A landscape with many valleys, sampled at points; each row gives a point and its height.
From any point a ball takes the steepest step (drop divided by distance) to one of its 3 nearest points. It stops when none of these is lower. Distance is the straight distance between rows; heights are no part of it.
Q_931: [ 97 132 158 113 115 127 132  76 138 103 116 146 121 102 138 196 120 139
  19 156 140 111 124 144 133 121  90  80 131 123 150 112 145 127 123 147
 125 129 131 157 126 108 174 164 190 134 147 147 145 142 138  70]  (h 2.25)
Q_361: [ 76  94 131 107 118  94 109 158 142 127 112 107 136  63 123  98 151 127
 155  73 141 132 128  86 147 114 132 125 135 123 112 131 126 133 148 177
 143 133 123  87  73 138 141  93 174 109 123 174 110 148 150 169]  (h 2.35)
Q_251: [128  53 138 136 143 142 138 126 122 133 147 112 138 129 146 102 138 106
 187 133 120 133 110 156 137 170 152 147 113 141 116 134 121 145 165 119
 147 138 142 139 124 137 135 107 117 110 133 150 113 119 126 152]  (h 5.20)
Q_297: [160 165 104 146 119 127 131 147 119 144 135 134 148 124 133 137 119 133
 132 142 150 136 130 103 133 112 122 144 129 112 142 118 151 131 131 108
 111 148 101 115 137 128 131 136 111 157 143 111 132 110 139 110]  (h 2.27)
Q_298: [127 126 143 127 110 154 100 159 126 111 112  50 122 122 108  83 119 106
 177 104 163 124 124 129 152 130 127 185 133 138 106 115 151 129 126 160
 127 134 184 127  88 107 127  84 110 106 112 135  88 180 103 248]  (h 2.02)
Q_861: [139 179  99 122 118 101 103 147 107 143 134 160 128 163 117  92 142 144
 124 128 112 182 148  60 104  83 130 128 139 108 137  98  99 131 130 101
 107 139  77  63 135 144 103 117 106 164 103  97 155 114 141  81]  (h 8.87)
Q_522: [145 161  98 148 141 125 131 113 113 132 145 160 127 124 154 175 136 156
  91 134 135 138 131  90 133 111 127 105 131 130 148 131 125 120 124 114
 125 119 122 128 175 134 112 156 119 148 144 118 143 108 140  73]  (h 2.50)
Q_580: [109 193  91 126 131  84  84 162 111 125  97 160 119 156  75  83 151 130
 124 123 114 215 145   4 105  49 144 120 150 100 115 109 107 176 135 155
 102 138  86  53 110 130 159 114 143 169  76 101 157 136 134 105]  (h 4.89)
Q_891: [191 151  64 136 116 135 135 102 120 149 156 146 113 131 147 173 136 149
 132 153 138 129 135 108 126 130 136 128 121 132 142 131 134 121 128  97
 134 119 114 127 179 113 112 158  71 155 141  99 128  94 128  69]  (h 2.43)
Q_982: [142 120 120 141 130 138 138 136 132 134 134 130 146 120 156 145 118 112
 110 143 138 125 112 148 152 142 125 144 110 107 129 131 147 115 119 110
 120 146 142 147 139 120 133 140 129 136 139 133 111 121 146 120]  (h 2.72)
Q_885: [117 122 146 114 120 123 160  77 157  90 126 156 117  96 147 211 130 154
  44 147 132  97 130 150 122 133  98  76 122 149 144 134 153  89  86 151
 146 125 134 177 167  99 134 179 164 124 153 135 142 164 119  54]  (h 3.13)
Q_144: [ 65  69 134 135 157  91 115 130 117 135 126 155 140 115 135  81 190 139
 154  76 107 149 144  94 123 112 147  93 153 124 110 136  74 146 145 146
 128 133 112  60 104 174 101 106 136 110 111 135 151  85 139 117]  (h 2.68)
Q_261: [163 144 121 124  90 170 155 141 136 125 117 112 137 125 145 152 102  99
 105 149 150 111 116 167 138 170 130 168 116 125 147 125 163 122 135 117
 136 135 137 152 108  96 143 131 110 122 138 139 101 145 137 139]  (h 4.15)
Q_666: [142 137 111 139 144 101 134 107 114 154 159 176 120 152 159 124 142 138
 130 147 103 153 139 135 108 124 137 102 124 127 132 140 102 126 132  93
 112 124  95  94 150 154  83 146  90 134 110  91 152  76 135  75]  (h 3.40)
Q_946: [111 121 139 152 147 109 154  93 123 112 140 169 130 107 160 195 142 154
  72 139 114 121 140 112 113 109 107  74 133 143 136 150 131 103 109 120
 110 134 126 142 170 130 103 170 172 126 139 135 167  89 140  54]  (h 3.69)
Q_889: [ 78 111 174 142 159  91 127 111 121 137 119 146 132 127 116 140 133 164
 103 128 108 127 111 131 127 105 130  87 137 125 124 138 120 134 122 127
 124 130 111 126 127 156 119 155 192 139 155 153 154  95 152  72]  (h 5.08)
Q_538: [102 114 158 112 136 131 144 111 148 122 132 146 139 109 139 153 125 114
 105 122 125 116 115 158 120 140 133 104 130 129 121 115 124 127 141 138
 108 135 137 142 125 126 143 138 166 146 150 151 153 114 133 101]  (h 4.09)
Q_682: [ 96 174 150 115 119 128 117 103 124 123 103 132 150 108 123 178 107 150
  34 161 162 128 116  62 143 109  82 116 134 113 139  90 138 130 138 156
 103 132 118 138 100 119 167 146 203 149 157 133 141 150 140  81]  (h 0.68)
Q_450: [130 124 119 124 138 112 112 161 101 158 131 112 137 139 120  62 151  95
 189 110 140 154 131  98 138 114 149 133 117 141 110 119 100 148 148 137
 117 152 116  95 137 150 118  94  82 130 110 116 126 124 123 172]  (h 2.15)
Q_748: [115 184  88 137 112  95  78 189 109 151  96 154 122 140  66  56 146 116
 150 106 120 187 156  54  98  71 141 124 132 112 130 104 122 166 132 135
  83 146 102  59 129 135 137 101 112 178  80  87 125 154 121 165]  (h 3.01)
Q_67: [ 92 171 121 138 110 123 102 139 141 138 110 122 135 116 116 105 136 121
 122 103 165 163 115  76 123  89 117 146 134 114 137 113 132 155 142 139
 105 152  99 105 115 137 137 124 157 158 138 123 144 125 137 137]  (h 3.79)
Q_918: [ 81  67 175 101 141 116 138  95 152  94 104 109 123  98 114 139 145 141
  93 116 119 108 110 160 140 140 137  78 111 134 129 130 104 141 118 144
 150 129 153 150 100 112 152 136 220 113 152 166 134 130 163 116]  (h 5.93)
Q_909: [124 168 116 142 137 106 107 110 120 131 130 172 133 142 134 153 124 167
  89 137 133 159 130  62 113  83 111 117 136 110 116 118 109 139 123 124
 101 140  89  90 144 139 115 154 167 143 130 116 160 106 142  53]  (h 4.86)
Q_147: [119 136 108 127 115 123  94 178 100 135 119 124 126 134  82  67 160 110
 188  94 121 168 146  70 113  74 154 131 129 123 122 129 113 172 141 155
 104 146 121  82 124 134 124  95  95 169  97 113 125 147 122 183]  (h 2.30)
Q_917: [118 226 142 138  93 162  99 158 140 128  88  82 148 124 112 108 104 111
 116 109 171 134 130  79 131 115 119 176 141 125 133  98 154 150 137 149
 110 118 140 138  71 119 146 108 156 147 127 118 113 195 120 207]  (h 2.45)
Q_964: [124  86 116 151 168 100 169 106 127 109 150 188 111 151 164 181 146 169
  96 143  79 120 136 146  94 130 135  67 124 164 129 158 105  92  98 107
 126 128 111 126 176 156  84 180 130  98 122 113 176  82 123  48]  (h 2.52)
Q_268: [ 98  82 157 109 133 150 128  96 158 102 118 105 129 113 135 144 130 117
  91 119 126 116 112 160 134 148 136 131 121 103 137 110 123 130 139 138
 145 119 146 153  92 118 169 135 179 113 149 172 101 137 139 138]  (h 5.36)
Q_413: [ 82 151 135 131 135 127 109 131 120 140 105 108 152 111 131 104 118 130
 124 120 162 151 118  93 145 122 126 144 137 116 135 111 126 152 142 149
 105 126 119 124  98 128 149 126 169 152 141 147 111 139 143 137]  (h 3.03)
Q_704: [136 208 117 149 105 155  80 192 114 109  81  70 125 143  87 110  91 128
 123 106 164 119 147  90 126  89 128 198 141 123 115 122 158 149 119 153
  68 141 158 132  90 131 122  91 114 132 126 102  99 192 123 233]  (h 3.08)
Q_563: [113 196 110 146 114 132  92 177 124 133  95  94 138 117  84  88 112 141
 133 109 162 160 140  50 123  74 114 167 145 113 121 104 137 163 133 149
  96 138 111 126  87 119 143 107 145 162 113 116 122 160 117 180]  (h 3.17)
Q_825: [162 197 106 146 107 176 125 152 150 127 108  88 131 135 120 152 107 127
 107 134 165 122 110 127 141 144 119 181 137 127 127 129 181 131 111 126
 110 136 152 136 102 106 150 135  94 121 134 109  98 164 122 167]  (h 3.07)
Q_26: [129 176 148 139 110 165  88 158 136 122  85  54 127 125 112 111  95 104
 142 103 173 124 114 120 126 121 130 199 123 131 107 120 156 135 116 137
 114 131 162 143  61 106 148  97 128 100 126 131 100 190 121 230]  (h 2.07)
Q_888: [103 135 140 132 138 116 127  99 128 127 126 153 127 120 144 189 134 162
  48 134 131 105 127 105 137 119 103  83 138 135 144 135 140 116 107 133
 123 129 123 139 148 128 124 168 184 122 149 135 150 129 146  47]  (h 3.28)
Q_519: [ 97  81 154 145 162  91 146 107 109 147 145 164 124 149 138 130 153 148
 113 114  92 135 118 143 124 100 139  86 131 133 129 147  94 110 122 108
 124 141 103 115 148 144 102 155 147 123 127 142 164  77 143  72]  (h 3.12)
Q_477: [ 93  89 146  98 120 119 114 131 169 107 107  72 117  95 127 110 131 125
 142  85 135 120 114 120 143 143 133 152 134 123 120 114 142 131 152 165
 138 134 167 124  61 112 171  94 182  89 129 159  96 167 135 188]  (h 1.85)
Q_760: [ 86 111 148 126 156 113 154  76 143  94 116 176 114 106 132 217 147 163
  52 169 127 108 135 139 111 120 103  61 127 168 123 134 127  82  71 155
 128 107 113 182 181  94 108 183 159 119 138 121 156 139 120  28]  (h 3.22)
Q_602: [133 104 142 129 122 167 156  86 165  92 118 149 119 117 147 193 105 141
  47 162 114  91 137 143 136 149 120 114 135 136 154 122 152  95 103 121
 156 109 157 186 158  89 148 162 136 131 133 137 126 150 117  91]  (h 3.44)
Q_542: [ 66 136 121 108 139 100  88 167 122 144 113 141 126 117 109  76 156 152
 144  89 130 185 139  38 119  65 149 113 152 122 127 108  99 166 135 151
 117 135  86  63 104 136 135  98 158 154 107 130 134 121 138 133]  (h 5.79)
Q_494: [ 87  97 140 129 130 121 121 129 128 147 120 128 144 104 135 106 142 124
 158  94 121 141 110 112 142 136 148 121 142 140 125 116 121 134 155 144
 146 151 122 102 111 136 141 107 159 126 141 152 120 117 156 137]  (h 2.93)
Q_928: [ 99 113 149  95 110 114 105 152 155 108  92  56 127  59 133 106 130 126
 155  74 137 140 129 104 147 127 129 164 125 117 114 130 147 131 144 194
 132 136 154 103  47 120 156  76 194  51 116 146 118 185 145 210]  (h 1.94)
Q_451: [ 82  73 175 142 155  87 168 106 130 115 127 152 137 137 119 169 151 157
  77 152  86 122 132 170 133 129 119  39 122 154 112 156 105 117  85 136
 144 125 113 145 134 140 100 178 185 108 153 159 166  96 146  68]  (h 6.49)
Q_947: [177 186  96 145 107 157 119 165 131 138 131 103 136 127 122 120 100 129
 156 143 156 116 142 117 147 129 129 158 114 118 119 133 154 130 108 100
  99 133 139 125 112 115 134 105  74 139 142 103  95 133 127 163]  (h 2.24)
Q_331: [137 116 159 123  90 150 110 145 161  96  87  53 126  90 119  96 137 108
 178  92 135 129 122 124 130 120 147 188 126 132 105 126 155 123 126 173
 142 140 188 135  49 104 146  84 162  58 114 156  87 190 121 242]  (h 2.00)
Q_635: [155 166 110 136 103 159 130 130 137 116 111 109 135 112 150 171 112 124
  96 151 155 112 122 132 130 151 105 158 127 115 138 127 157 119 113 101
 127 129 141 144 128 121 144 138 105 144 145 122 117 136 122 127]  (h 3.26)
Q_501: [161 120 119 124 122 141 149 138 101 149 149 131 133 133 135 111 119  94
 172 138 120 128 137 175 143 157 136 161 110 119 132 131 145 127 135 102
 125 121 136 131 151 137 112 110  73 124 119 112 132  97 111 120]  (h 2.97)
Q_707: [100 143 102 124 130 108  89 152 116 145 107 159 119 150  99  62 163 138
 156 100 117 202 149  47 113  65 148 109 150 105 131 114  93 159 157 139
 109 150  86  58 110 153 130 118 137 158  80 100 156 116 142 133]  (h 1.41)
Q_644: [136  93 138 132 126 159 159 138 128 115 136  90 129 145 133 103 117  98
 178 140 128 123 114 207 145 171 128 159 113 133 130 125 138 134 148 119
 139 120 159 151 112 114 145 119 100 105 144 151 101 144 124 174]  (h 4.27)
Q_945: [110  85 129 122 129 103 106 146 129 151 139 149 135 129 110  56 165 100
 177  98 102 164 133  88 122 120 155 119 134 129 118 136  95 167 165 156
 124 133 112  68 125 156 106  87 103 131  88 114 127 131 130 166]  (h 2.19)
Q_975: [156 144 121 135 130 138 154 126 119 139 160 148 144 138 152 139 115 127
 143 152 116 126 127 163 121 133 139 135 108 141 135 146 131 125 139 101
 122 117 117 124 161 145 112 128  95 136 144 117 138  93 129 104]  (h 2.83)
Q_253: [144  86 128 140 165  88 163  93 123 133 171 179 108 182 151 147 146 135
 128 143  81 136 121 174 113 131 136  96 121 136 135 165  87  95 126 102
 140 116  93 124 158 183  69 167 111 116  88  93 191  55 112  66]  (h 2.55)
Q_715: [ 93  35 184  97 155 127 146 102 178  72 112 134 110 137 110 170 155 143
  87 141  95  95 124 213 127 142 121  42 120 133 122 150 111 110 114 142
 156 109 131 177 129 113 138 157 189 100 149 166 158 138 142  91]  (h 1.52)
Q_821: [146  70 154 114 135 157 161 110 155 103 140 109 124 147 135 143  95 110
 129 150  99  96 119 212 134 171 152 120  98 121 122 119 132 104 137  94
 169 129 171 192 135 113 170 135 143  84 131 154 114 147 129 139]  (h 6.78)
Q_718: [138  95 153 107 143 155 160 117 178  73 135 113 105 119 145 167  96 123
  91 158  94  81 127 213 131 174 143 125 115 131 135 111 134  88 116 103
 154 107 162 187 151  98 158 152 130  92 134 157 120 152 148 106]  (h 4.70)
Q_530: [174 179 111 131 105 109 106 166 107 163 135 140 134 150  98  68 134 106
 173 136 134 164 161  99 121  98 138 136 130 114 119 143 117 133 118 120
 110 128 106  88 150 130  99 108  56 165 105  96 115 116 113 166]  (h 2.20)
Q_804: [169 103  94 134 147 115 151 118 104 134 170 150 135 137 161 130 111 109
 140 164 116 118 116 180 123 159 122 132 110 137 142 151 132 113 125 100
 140 107 127 142 178 132  98 128  65 115 121 114 142  78 114 108]  (h 3.19)
Q_47: [194 126 105 124 124 158 168 123 129 112 163 130 120 126 154 164 102 128
 113 160 133  73 120 199 118 195 121 150 142 133 134 134 145  92 104  96
 167 126 157 184 170 100 133 159  66 116 137 116 108 123 113 108]  (h 1.99)
Q_763: [157 183 128 161 110 151  86 191 112 138 105  93 124 136  90  86  98 123
 184 106 172 137 142 113 128 100 143 166 112 152 118 134 147 154 117 136
  82 134 144 128 104 125 111  75  71 141 114 107  90 170 118 216]  (h 2.11)
Q_473: [111 126 138 129 124 134 110 157 133 133 131  95 144 122 120 100 119 105
 171 112 135 115 127 124 131 146 139 168 139 125 115 131 139 131 141 138
 114 139 138 127 103 122 144 104 136 111 123 151 105 146 124 185]  (h 2.34)
Q_89: [197 179  83 139 102 155 117 169 117 169 135 131 121 153  93 109 120 131
 176 148 138 135 173 104 115 117 117 149 128 120 122 140 129 130 100 120
  97 128 111  89 143 117  97  90  42 157 131  64  98 123 120 154]  (h 2.22)
Q_505: [117 127 133 144 135  97 140 119 122 130 146 160 125 134 136 138 136 132
 116 135 115 135 110 145 125 131 123 101 128 109 133 118 115 118 138 108
 118 127 109 121 149 146 118 144 135 130 141 138 146 102 134  97]  (h 3.02)
Q_220: [102 140 146 135 137 120 123  80 141 106 118 181 116 109 137 235 127 177
  32 152 144 108 124  97 120 117  99  85 142 143 151 136 137 122 106 148
 139 129 125 160 157 113 140 195 183 143 151 131 150 135 116  45]  (h 2.94)
Q_512: [175 155  87 142 131 160 150 105 103 128 160 144 122 120 149 175 113 138
 111 154 130 103 123 149 120 163 133 145 131 138 145 145 154  98 121  99
 153 116 129 173 180 118 119 162  77 141 117 111 115 107 118  89]  (h 2.38)
Q_725: [ 62 128 149 119 134  99  91 129 113 138 105 124 152  84 120 104 141 164
 124  83 142 154 117  59 128 102 113 115 145 133 137 112 123 164 134 170
 130 124 119  96  84 146 155 105 208 134 133 157 127 135 154 137]  (h 5.35)
Q_91: [102 161 135 135 103 129  81 143 145 110  73  67 125  86 100  92 114 124
 141  81 148 132 123  74 124 105 122 156 144 138 115 113 146 148 133 180
 130 136 140 121  52 119 176  89 190 111 118 135 104 186 131 228]  (h 2.01)
Q_107: [166 155 119 114 108 191 150 106 147  94 127 109 109 109 158 190 102 132
  79 150 137  85 112 142 129 181 131 146 141 129 148 114 158  76 105 113
 162 101 164 186 148  80 163 174  93 135 146 131 107 153 130  98]  (h 4.34)
Q_193: [101 170 113 142 110 126 127 108 129 142 115 140 141 120 125 162 123 143
  83 131 150 128 127  94 132  97 114 131 128 109 135 110 144 137 129 123
 104 141 121 110 132 127 140 136 178 142 141 139 139 116 129  81]  (h 2.42)
Q_355: [121 152 148 137 102 151 127 152 139 126  97  81 147 121 121 109 107 116
 148 112 160 106 108 135 149 144 129 174 131 128 128 122 153 119 121 130
 123 129 153 131  85 112 150 108 154 122 143 142 110 169 137 199]  (h 2.08)
Q_658: [176 205 126 137  94 148  75 202  86 155 119 108 121 155  49  87  90 113
 175 122 148 146 199  85 111  81 144 135 122 104 122 130 113 154 121 141
  57 123 136 113 133 116  94  69  61 157  93  76  92 172 101 217]  (h 2.26)
Q_764: [178  72 122 119 142 129 146 117 106 154 165 131 139 169 138  97 135 101
 200 142 124 112 132 209 144 177 113 149 107 138 120 128 115 132 143 103
 141 107 144 136 157 161 101 100  50 113 121 133 122  99  99 145]  (h 3.37)
Q_483: [109  83 144 135 148 115 157 102 119 133 141 151 126 127 132 139 127 117
 135 140 120 116 114 185 118 146 135 116 131 131 123 136 123 117 126 107
 147 134 124 149 156 137 125 146 146 122 132 143 148  97 130 123]  (h 2.70)
Q_198: [111 162 131 131 121 126  90 142 137 130 109  98 145 123 129  86 122 130
 156 107 169 126 118  92 124 102 147 155 134 134 128 116 149 159 135 137
 110 141 122 123  82 122 155  89 138 131 139 138 110 159 133 184]  (h 2.47)
Q_115: [108 120 127 127 136 107 110 131 124 156 123 157 130 153 132  95 142 111
 142 116 111 169 108 117 109  81 150 111 138 111 123 127  83 140 143 106
 113 139  76  86 125 162 107 126 112 149 108 124 154  98 134 106]  (h 3.54)
Q_316: [ 89  84 153 132 160  94 128 122 111 139 139 146 139 127 139 116 155 138
 140 103 113 144 107 126 128 119 147 106 129 126 113 128  82 131 141 126
 139 144 105 111 123 160 110 132 150 132 141 151 138 109 147 109]  (h 2.90)
Q_423: [135 158 114 140 120 139 100 163 105 151 134 112 148 140 117  92 123 116
 167 132 136 143 136  96 128  94 146 156 117 129 125 127 126 153 137 139
  96 131  88 112 128 132 117 103  92 157 133 112 121 116 130 143]  (h 2.18)
Q_941: [129 121 123 139 155  86 130  99 117 153 137 175 121 167 152 111 152 162
 118 121  92 164 139 118 121  95 134  98 130 101 133 137  79 117 136 101
 113 129  71  87 157 166  83 149 114 145 111  93 176  65 127  62]  (h 3.48)
Q_943: [147 197 116 142 108 125  91 180 119 144 124 120 129 149  85  66 128 104
 166 119 126 163 161  81 112  82 136 137 116 124 127 124 110 147 122 119
  77 135 122  80 134 121 105  95  79 160  96  88 105 151 128 181]  (h 2.23)
Q_491: [184 129 115 133 120 153 134 151 106 169 159 103 147 161 113  71 115  93
 218 151 148 106 155 175 133 143 123 153 109 141 125 134 127 131 115 129
 118 114 133 109 141 147  98  81  45 137 120 104 125 109 113 184]  (h 2.16)
Q_64: [ 84  87 171  94 137 120 159  75 161  73 111 147 117 115 111 189 132 139
  49 152 105  98 124 172 135 116  92  65 126 130 117 130 126  98 101 142
 133 108 133 158 130 106 128 175 200 112 161 150 148 131 143  72]  (h 1.22)
Q_614: [146 163 138 109 103 183 157  95 163  94 113 128 114 112 155 198  94 114
  45 162 150 102 117 131 146 154 114 138 129 120 145  99 171 101 114 121
 166 119 157 167 124  88 163 157 137 118 128 142 114 172 124  97]  (h 3.96)
Q_341: [200 159  96 146 108 169 128 138 106 161 161 118 123 135 138 137 118 125
 152 148 156 115 149 138 127 154 119 147 125 130 139 130 161 126 121 110
 123 139 134 130 148 121 123 117  48 146 155  97  99 113 117 122]  (h 2.28)
Q_762: [142 122 109 144 156 115 168 101 125 117 155 162 111 147 166 174 140 161
  98 145 111 111 132 147 117 143 126 113 145 156 137 158 122  96  97 107
 144 125 117 142 204 133  83 181 115 110 131 108 152  94 107  45]  (h 2.49)
Q_634: [124  89 139 135 159 112 161 112 118 130 161 166 108 139 147 142 133 151
 116 151  97 113 127 176 127 157 134 105 117 139 125 155 111 105 122 107
 141 126 115 150 181 145 103 149 133 106 122 135 172  89 126  82]  (h 2.54)
Q_879: [ 53  86 162  88 142 110 129 115 147 125 103 119 143  72 127 109 143 146
 124  92 115 119 107 115 143 132 111 109 125 125 121 127 104 129 149 159
 137 142 139 105  79 134 146 112 230 115 138 159 121 128 170 142]  (h 5.69)
Q_816: [142 109 123 130 159 103 129 113 116 164 155 156 133 165 137  75 144 117
 168 127  93 148 125 129 134 118 134 113 122 115 138 128  91 136 150 102
 128 125  93  85 150 175  93 121  80 130 111 111 150  69 128 126]  (h 3.47)
Q_980: [ 92  88 114 114 136  94 102 170 132 134 134 153 125 103 118  67 186 115
 182  75 101 189 152  76 109  95 153 124 128 123 106 132  93 156 169 190
 128 135 104  40 124 176 107  60 132 110  70 116 144 132 142 153]  (h 2.36)
Q_498: [158 127 122 136 129 150 119 167 112 152 140  87 136 150  97  65 125  92
 194 127 156 138 135 151 140 135 128 171 132 127 108 151 144 140 122 121
 101 130 137 131 118 122 108  85  69 137 126 122 102 140 108 207]  (h 2.09)
Q_294: [166 160  66 151 145 104 123  88  97 133 159 174 107 156 145 161 142 165
 116 125 105 151 139  82 101 114 137 100 134 136 146 150 108  97 130  79
 125 127  98 117 180 136  91 181  90 167 142  79 139  68 113  45]  (h 2.51)
Q_518: [207 103  82 113 137 161 164 117 101 120 175 135 122 131 150 149 109 125
 153 162 135  89 142 199 118 209 122 152 137 137 135 137 140 108 110  93
 178 118 151 165 170 118 103 144  36 126 142 103  96 102 113 103]  (h 1.18)
Q_721: [143 105 117 120 138 134 103 168 119 126 136  76 127 129 104  68 148  85
 202 101 152 126 140 111 128 120 145 156 120 148  94 134 133 162 138 167
 114 134 159 105  87 125 123  71  98 106 109 127  94 159 101 240]  (h 2.05)
Q_930: [ 61 129 166 106 108 112 112  95 154 131  91 119 135  89 111 145 150 157
  94 112 143 116 107 100 142 126 109  90 131 129 142 123 116 163 135 152
 134 132 142 118  86 115 160 136 211 148 160 164 118 156 159 119]  (h 4.37)
Q_714: [145  76 134 125 133 116 124 141 112 156 159 102 139 145 132  64 154  86
 225 133 125 138 134 128 142 145 134 162 116 147 116 121 111 158 155 148
 130 134 154 103 141 153 105  63  77  92 107 127 101 124 102 202]  (h 2.21)
Q_904: [139  88 132 147 151 107 166 100 124 145 158 150 135 162 152 120 134 118
 156 140 105 139 118 189 144 152 148 136 111 142 118 148 100 122 151  88
 139 123 120 131 168 145  99 134 119 123 133 132 151  84 127 113]  (h 2.67)
Q_202: [187 154 114  96 126 220 145  87 161  92 109 102  90 110 151 208  93 113
  58 153 131  61 130 165 132 177 111 141 145 140 149 125 149  88 103 115
 197 102 163 221 152  54 166 183  70 133 125 138 108 177  89  89]  (h 4.47)
Q_379: [121  55 159 159 175  78 174  84 119 135 134 175 116 170 128 147 170 148
 121 133  57 144 128 184 102 130 135  50 126 161  96 182 107  90  99 117
 143 123 107 138 142 184  67 173 147 100 125 132 190  60 117  62]  (h 2.59)
Q_780: [120  96 152 122 108 159 141 141 160 114 120  81 116 124 134 129 111  92
 151 127 116 116  85 165 143 146 145 169 122 126 108 114 151 127 143 131
 170 129 177 150  70 106 176 112 157 101 156 158 101 172 125 198]  (h 2.39)
Q_604: [132 126 108 134 125 119 102 183 111 155 122 100 122 142  82  55 157  89
 200 109 122 147 157  98 122 114 142 134 126 144 124 129 106 163 149 161
  95 118 137  82 145 143 107  71  77 135  87  97 102 142 104 216]  (h 2.10)
Q_50: [ 76 195 130 130  98 114  66 147 125 131  88 109 134 106  81  97 132 138
 104  89 175 141 124  25 127  77  94 155 155 109 123 110 137 169 133 183
 112 132  94 123  69 128 161 112 200 147 121 118 131 173 120 154]  (h 3.68)
Q_626: [193  83 108 120 151 138 173 116 124 110 173 144 122 135 133 142 102 120
 149 168 100  84 139 235 132 209 114 132 100 133 135 151 144  98 134  87
 188  99 160 189 186 122 112 134  65  87 125 140 120 120 109 118]  (h 3.00)
Q_462: [147  87 155 105 111 161 138 129 170  89 128  87 103 144 135 143 117  82
 120 152 107  88 112 212 151 174 131 142 118 111 134 124 144 116 145 108
 166 106 171 184  92  93 174 135 143 100 129 171  95 147 120 158]  (h 5.46)
Q_546: [160 115 142 101 128 167 173 103 170  84 132 117 111 119 163 197  94 112
  79 154 122  83 116 176 130 163 128 118 123 136 129 119 148 102 119 124
 170 112 162 187 164  69 158 167 123  99 128 143 101 155 111  92]  (h 3.29)
Q_333: [ 84 145 125 115 143 103  93 145 114 155 124 166 132 149 125 103 135 142
 123 106 109 163 137  64 110  67 131  99 140 104 137 121 105 142 144 127
 108 140  80  66 124 143 128 127 154 164 118 122 158  92 143  87]  (h 7.09)
Q_40: [165 125 122 103 130 150 170 122 138 102 140 128 128 117 159 178  91 129
 104 159 113  90 123 193 129 175 122 119 130 132 137 123 157 100 102 104
 155 111 155 169 154 108 128 151 108 123 129 134 117 120 123  92]  (h 2.57)
Q_2: [167  66 116 114 144 113 183 105 121 129 178 173 132 159 140 135 118 125
 168 165  82  91 133 225 117 184 114 135 100 141 133 145 122  90 137  79
 160 112 145 170 194 151  99 128  74  88 108 123 157  83 119 108]  (h 4.25)
Q_654: [108 177 138 122  93 141 107 130 139 131  88 109 145 125 135 132 104 124
  99 119 160 137 121 100 148 108 120 166 123 128 138 104 169 140 129 144
 118 132 136 149  74 123 164 126 186 146 149 147 122 174 132 157]  (h 2.29)
Q_504: [183 118 126 136 125 162 163 124 124 107 151 118 130 145 141 147  98 117
 138 168 129  92 119 213 131 195 135 139 114 112 123 145 146  99 124  88
 162 105 162 169 152 123 152 136  87 112 129 139 120 135 116 126]  (h 4.13)
Q_823: [175 134  90 138 130 122 144  92  96 127 173 161 101 142 155 171 132 153
 132 134 113 119 140 142 115 145 124 130 143 141 137 152 118 116 105  91
 150 117  99 139 192 122  94 180  77 135 146  80 134  76 119  64]  (h 2.46)
Q_431: [ 94 166 140 125 104 124 110 115 134 139  99 123 152 113 130 136 108 138
  73 123 159 118 104  93 143 119 105 137 122 118 150 106 136 152 141 137
 115 130 123 133  90 130 171 135 188 137 155 155 122 167 124 128]  (h 2.17)
Q_369: [122  58 139 137 169 105 190  94 132 123 164 149 119 138 146 142 118 136
 146 156  91  98 128 209 126 162 142 103 117 146 127 147 116 103 120 102
 157 114 134 176 166 141 110 138 124  96 121 159 156 114 123  92]  (h 2.65)
Q_161: [208 125  79 124 120 137 141 121  91 154 169 146 113 140 148 159 126 134
 152 149 131 104 140 152 123 168 108 147 122 135 133 141 151 121 120 107
 144 112 127 131 171 126  86 146  34 153 138  87 102  87  96 110]  (h 2.04)
Q_452: [114 122 130 134 139 105 132 122 107 142 148 162 122 147 136 120 140 134
 126 119  97 152 122 124 125 106 133  95 125 121 118 122 102 114 135  99
 107 140  91 100 156 163 108 154 114 153 130 123 171  74 149  96]  (h 3.27)
Q_12: [106 121 147 110  94 141 118 117 140 126  94  90 133 121 136 120 121 118
 119  91 144 114  87 121 141 141 141 148 135 113 128 119 150 139 136 140
 134 148 140 140  62 108 177 121 174 114 154 164 112 177 137 169]  (h 1.49)
Q_159: [ 45 148 135 114 112  86  89 135 133 137  85 115 142  88  92 112 151 169
 108  90 167 156 121  41 133 100  87 100 161 108 144  95 111 163 150 199
 128 112 114 101  47 142 164 109 238 143 119 155 126 148 151 123]  (h 4.24)

Call two points neighbours if one is among the 3 nearest of the other. Go from one point of each pair to the other, from neighbour to neighbour, staying as low as possible. Name the highest point that can't be avoided.
Q_518 and Q_682: Q_654
Q_12 and Q_518: Q_341
Q_682 and Q_64: Q_931

Where does a ball stop that starts at each point below?
Q_764: Q_12
Q_666: Q_634
Q_763: Q_12
Q_704: Q_12
Q_714: Q_12
Q_379: Q_518
Q_115: Q_634
Q_816: Q_634
Q_107: Q_518
Q_202: Q_518
